Each row is a point on a tangle of strands that fork and nearly touch. The rows are in no order.
Points whose rows are less than 43.6 apart are linked; no others are. Some points are linked to none.
z908: [ -4  16  -3 -14  20   1   2 -10  -2  -5  -5 -21  -2  -4   8   8   1  -5
   4   8 -14   2  10]
z520: [  6  -2 -12   3 -24  25  -4  22   4 -13   2 -12   3   6  15   8   9  -3
  22 -14   9   1   8]
z929: [-16 -28   8   2  10 -13  -3 -20   1 -11   8   3 -22  -4   0   5 -10  -8
  -9   4   7   0 -16]
z420: [  0  13  -8 -19  10 -17  15 -10   3   8  19   2   9 -11 -15   0   1  -6
  12  18  -1 -10  19]
z66: [ -5  16  11 -14  18   6  14   2 -11 -23   6  -2  -6   4  12  17  10   0
   6 -11  -2   0  -9]
z565: [ -4 -23   2   3  -2  -7 -16  -6  14   6   7   6  -9  -3 -15  10 -18  20
 -23   2  10  12 -20]
z495: [ -4  -4   7   4   2 -12   3  28   0  -6  -2  -2  -4   6   4   2  -8   3
 -26  -5  12   1 -12]
z313: [ 24  -1   5   7  13  -4   4   7 -12 -15  16 -10  -3   4   2   5   3 -13
   9  -8  11  11 -20]
z808: [  0   3  10  14   4 -11   6   7  -5  11  -1  12   3  12  -6 -21  -3   0
 -10  -8  -1  -1 -21]
z381: [  9   0  -2  -7  -2  -2  11   3  19   9  24   3  25 -17 -14 -16   6 -19
  14   6  10  -7  24]
z572: [ -3 -16  -2  -3  -6  -3   1  26   8  -5  17   1   2   7  -2  -2   8 -18
  13  -7  10 -10  12]
z779: [ 15   5  16   0  -3  23  -7   9  -3  10 -16  10   9  -6   5   8   5  16
 -24 -21   6  10  -7]
z338: [ 12 -10 -10   1  -8   4  -8  -7  17  -4  16 -10  18  -1 -20   7  -6   5
  23   1  13  13  -3]
z724: [  7  19  -8 -20   6  -4  23   0  12   2  20  -5  18 -13  -7 -10  -2 -14
  13   8  11  -4  24]
z114: [-14 -17   1  11  -5 -28   4  -4  -1  -2   4  14 -17  -4  -2  -1 -10  -3
 -24   9  12  -6  -9]
z662: [ 21  13  -1 -11   9   9   1  22  -1   5   0 -17  17   1   1   0   6   2
  -2  -4   0  11  11]
z200: [  0   0 -16  -9   2   4  -3 -29  16   0  11 -15  18  -8 -17  -3   5  -5
  31  10  -6   7  17]
z751: [  4 -21  -6  -2  -2  19 -19 -22  -2 -15  -4 -16  -4  -2   1  21  10   9
  22  -2 -10  16  -2]
z955: [ -6   8  -7  -1 -18   8   8   0   7   7   5   6   6   6  -5 -12  -5  -5
  31   3   2 -14   6]
z974: [-27 -12  -4   9   2  -5  -1  -1  18   6   2   6   2   2   1 -19  -1 -26
  -1  -3   2 -24  15]
z743: [-21  -2   9  11 -10 -15  18  -7  -6 -10  -5  28 -18  -1   8  -1  -9  -1
 -21   0  14 -18 -11]
z278: [ 15  29   0  -3  -9  -8  28  10 -12   4  -8   5  -4 -14  17 -16  -1  -3
 -19   8   5  -3  10]
z242: [  5  15  -9  -7 -10  20  12   1  10  -2   1 -10   1  -7  19 -11   3 -20
  16 -10   5  -1  15]
z107: [ 15   7 -12   7 -21  33  -2   4   6  -8  -6 -16   1   2  21 -12   8 -13
  24 -15   5   8   7]
z378: [ 15  10   3   1 -13   3  -5   8 -26  -2  -6   4 -22   3  12  12   0  12
  12  10 -11  -9  -9]
z370: [ -8 -30   7   8   9  -2 -15 -20   5   0  -6  -9 -15  -8   4   2  -3 -14
 -12  -3   1   5  -7]
z906: [ -8  -2   8   9   8   8 -22 -11  -4   5 -29  -1  -8   9   4   3  -9  14
 -17   0 -20   1 -14]
z617: [ -9   7  -7 -12  15  -7   3  -5   0  11  11  -1   8   3 -10  -2  11  -5
  20   8 -18  -8  16]
z122: [ -1   8   5  19  -9 -22   6 -25 -11   1 -26  19 -10 -13   2  -3  -8  16
 -33  20  -3   8  -9]
z649: [ -2  -4  -4  -9  17   7 -10 -33   9   8  -4 -12  13  -8 -13   3   5   0
  10   4 -13  11  12]
z137: [-18  -8  -6  -2 -20   2   7  -9   2  -8   4   8 -14   8  -1  -4 -11 -14
  30   5   8 -22   3]
z874: [-13 -13  -5  -5  -2  -1  -4  16  16  10  14   5  16   2 -13  -3   3  -1
   6  -2   3  -8  17]
z811: [ 16   9   9   6  13  -7   7  10  -6  -1   2 -12   5   6  -1 -12   0 -12
  -7  -8   5   9 -15]
z4: [ 15   0   1  -5   7  15  -4  19   0 -12   7 -16  12   6   2  15  11   8
   6 -17   7  18  -4]
z496: [ 11  24  -3   9  -8 -20  26   4 -12  13  -4   9   0  -3   4 -32   0 -13
  -8  13  -1  -7   3]
z202: [ 20   8   2 -11   0   7  -8   0 -11  15  -2   4   4  -6  -7  16  10  19
   1   2  -9   5   6]
z697: [-29 -10   1   2  -1  -4   9 -12   6  -7   1   9 -10   8   4 -12  -5 -24
  13  -2   3 -23   2]
z905: [ 12 -17 -11   9 -17  25 -19   8   3 -18   0 -18   2   4  12  13  21  -3
  19 -19   5  16   1]
z413: [-18  -4   4  -9  -2  -1   2   5  -4 -23   3   2 -15  18   1  17 -10   6
  11  -1   1 -10 -14]
z976: [ 10  11   7  -2 -15  23 -13  -5 -14  -8 -12   3 -10   4   9  18  -8  24
  20   6 -12   0 -16]
z258: [ -8  13   8  10 -15 -10  20  25 -18  -1 -17  30  -7  -1  17  -5   4  13
 -32   2   4 -14   5]
z57: [  2  -1   8  -1  16   3   8   0 -13 -29  10 -10 -14  11  11  11   5 -11
  16 -10   3   4 -19]
z414: [-27  -3  -8 -14  21   0  -5  -9   3 -12  -2 -17  -2   9   1  14   6  -3
  14   3 -18  -3  10]
z738: [ -5 -21  -3  -9  -6  -7 -13   6   8  10   8   6  -3  -9 -13  24  -9  24
 -16   7  10   2   4]
z840: [ -2  29  10   3  -1  -4   7   3 -19   1 -22  14  -9  -2  18  -1   3  16
 -21   8 -18  -8  -4]
z369: [ 12  20   9  -1  -9  -5   5   8 -30  -3 -12  10 -23  -6  20   9  10  11
  -8  12 -19  -7  -4]
z919: [  3  13  15 -11  11  -5  23   6 -16 -10  14  16  -4  -3   5  11  12   1
  -2 -10   6  -7  -7]
z610: [-11   9   9  10   5  -5  -5  -2  -9   3 -23  13  -6   1   9   1  -4  18
 -31   2 -11  -6  -9]
z162: [  0  -1   9   8  -6 -10   0 -17 -14   4 -13  14 -18 -11   6   6  -3   9
 -18  10  -4  -2 -11]
z345: [  2 -21   3  10  -5 -14  -9  12   9  14   5  15   1  -1 -12  -9 -11  13
 -34   0  12   9 -12]
z205: [  2 -18  -4   7  -3   3 -11  12  12 -12  12 -18   0   5   3  -3   9 -23
  14 -11   7   5   2]
z470: [ 13  -5  -6  -2 -11  -1   1  -3  17   9  17  -3  18 -11 -19 -10  -7  -8
  18   9  15   0   8]
z376: [-16   2  14  -2  -3   1  11  -6 -14 -15  -4  16 -22   3  12   9  -6   2
   0  -3   4 -14 -16]
z543: [  5  -8  -1   5   2   8 -16  -7   9   2  -3 -11  11  10 -14   0  -9   6
   7  -6  -1  17 -14]
z921: [-11  10   4  -3  -5  12   1   7   5   8 -13   3   3  -4  11   1  -2   6
  -9  -5   3  -8   8]
z482: [  3  25   0  -6 -20  -4  30  23 -15   2 -12  20  -7  -8  20  -7  -3  10
 -20  10   3 -15  17]
z383: [  5   2  -2  17  11 -26   0  -8  -4  25  -8  21  15   0 -20 -24  -1  12
 -34   7  -7   5  -2]
z250: [-13  -8 -12 -14   9  -8  -1   3  13  -2  25  -1  17   9 -22   5   9   3
  23   1  -4  -2  14]
z559: [ -6  -9  -1   2  -9  -5  -3  26  -1 -13   4  -7 -12  18   4   9 -12  -4
   1  -2  11  -7 -10]
z435: [ 21  -3   3  10  -4  26 -16  10  -1  -9  -9 -15   5  11   7   6   9   0
   7 -24   3  20 -13]
z939: [  3  21  -5   2 -16  -1  18   3   0  14  -1   6   1  -2   4 -27  -9 -13
  13   7   3 -15   5]
z436: [  9   2   8  11   6  -7   0   5  -2  29  -3  20  19   5 -17 -23   3  10
 -18  -8  -4   2  -6]
z279: [ -1   0   1  10  18 -19  -5 -29  -1  21  -9  13   8  -5 -19 -16  -6   5
 -20   9 -10   3  -5]
z259: [ 17   6 -17  -6 -13  10 -13   0   2  13   0 -13   8   1  -9   3  -2   7
  25  11  -6   3  14]
z975: [  6   6 -18  -9  -9  11   6 -12  15  -7  14 -16   9  -9   3  -8   8 -19
  31   4   0   2  22]
z606: [ -5 -12   2  -1  26  -5 -11 -38   8  14  -1   1   9  -7 -20  -5  -3   0
  -8   4  -9   9  -3]
z968: [-10 -10   6   7   3 -14   4  25  -2   6   2  20   4   3  -4   0  -5  22
 -39  -4   7   1  -3]
z694: [  2  -5   1  11  -3  13 -24  -1  -2   6 -24 -14  -4  16  -1  -2 -11   6
   1  -2 -16   8 -16]
z451: [  0 -24   1   7   7   3 -21  -1  13   1  -1 -18  -2  -2   2  -1   7 -22
  -6  -9   1  11   2]
z754: [  4   2   0  -2   9 -22   5  -1  -6  11   4   3   0  -8  -7  -1   1   0
 -16  10   0  -1   4]
z814: [ 11  26  -6 -15  16   2   6   7  -2   8  -6 -22   3  -7  12  -5   5  -9
 -10   5 -12   5  19]
z924: [ 16  -2   4  -2   2  21 -15 -18  -9 -15 -10 -11  -6   0   1  22  -3  15
  14  -1  -6  16 -14]
z780: [-27 -18  -3   3   8   1 -11  -3  25   7   4   5  10  -1  -5  -4   1  -7
  -7  -9   4  -8  11]
z629: [-12 -16  -6  -6   9   5 -15  -1   7 -16   6 -20  -2   6  -1  21   7   2
  11  -6  -5  12   2]

A fork is a point with three links, a tip a point with one. Leave the first point through the second and follow the links. Name the first fork or tip that comes.
z649, z200 | z610
z370, z929 | z738
z279, z383 | z919
z738, z565 | z874
z874, z780 | z258

A fork is a point with three links. Follow the links from the first point to the second and name the forks in between, in order.
z381, z662 | z610
z543, z345 | z874
z162, z376 | z610 > z874
z697, z414 | z874 > z610

Name the points in between on the shortest way along the links from the first point to the second, in order.
z968, z258 | z495 > z559 > z413 > z376 > z743 > z114 > z929 > z370 > z451 > z205 > z572 > z874 > z780 > z974 > z697 > z137 > z955 > z939 > z496 > z278 > z482
z435, z57 | z905 > z520 > z107 > z242 > z975 > z200 > z649 > z606 > z279 > z383 > z436 > z808 > z811 > z313
z470, z649 | z338 > z543 > z694 > z906 > z610 > z840 > z369 > z378 > z976 > z924 > z751 > z629 > z414 > z908 > z814 > z662 > z4 > z435 > z905 > z520 > z107 > z242 > z975 > z200
z205, z470 | z572 > z874 > z250 > z617 > z420 > z724 > z381
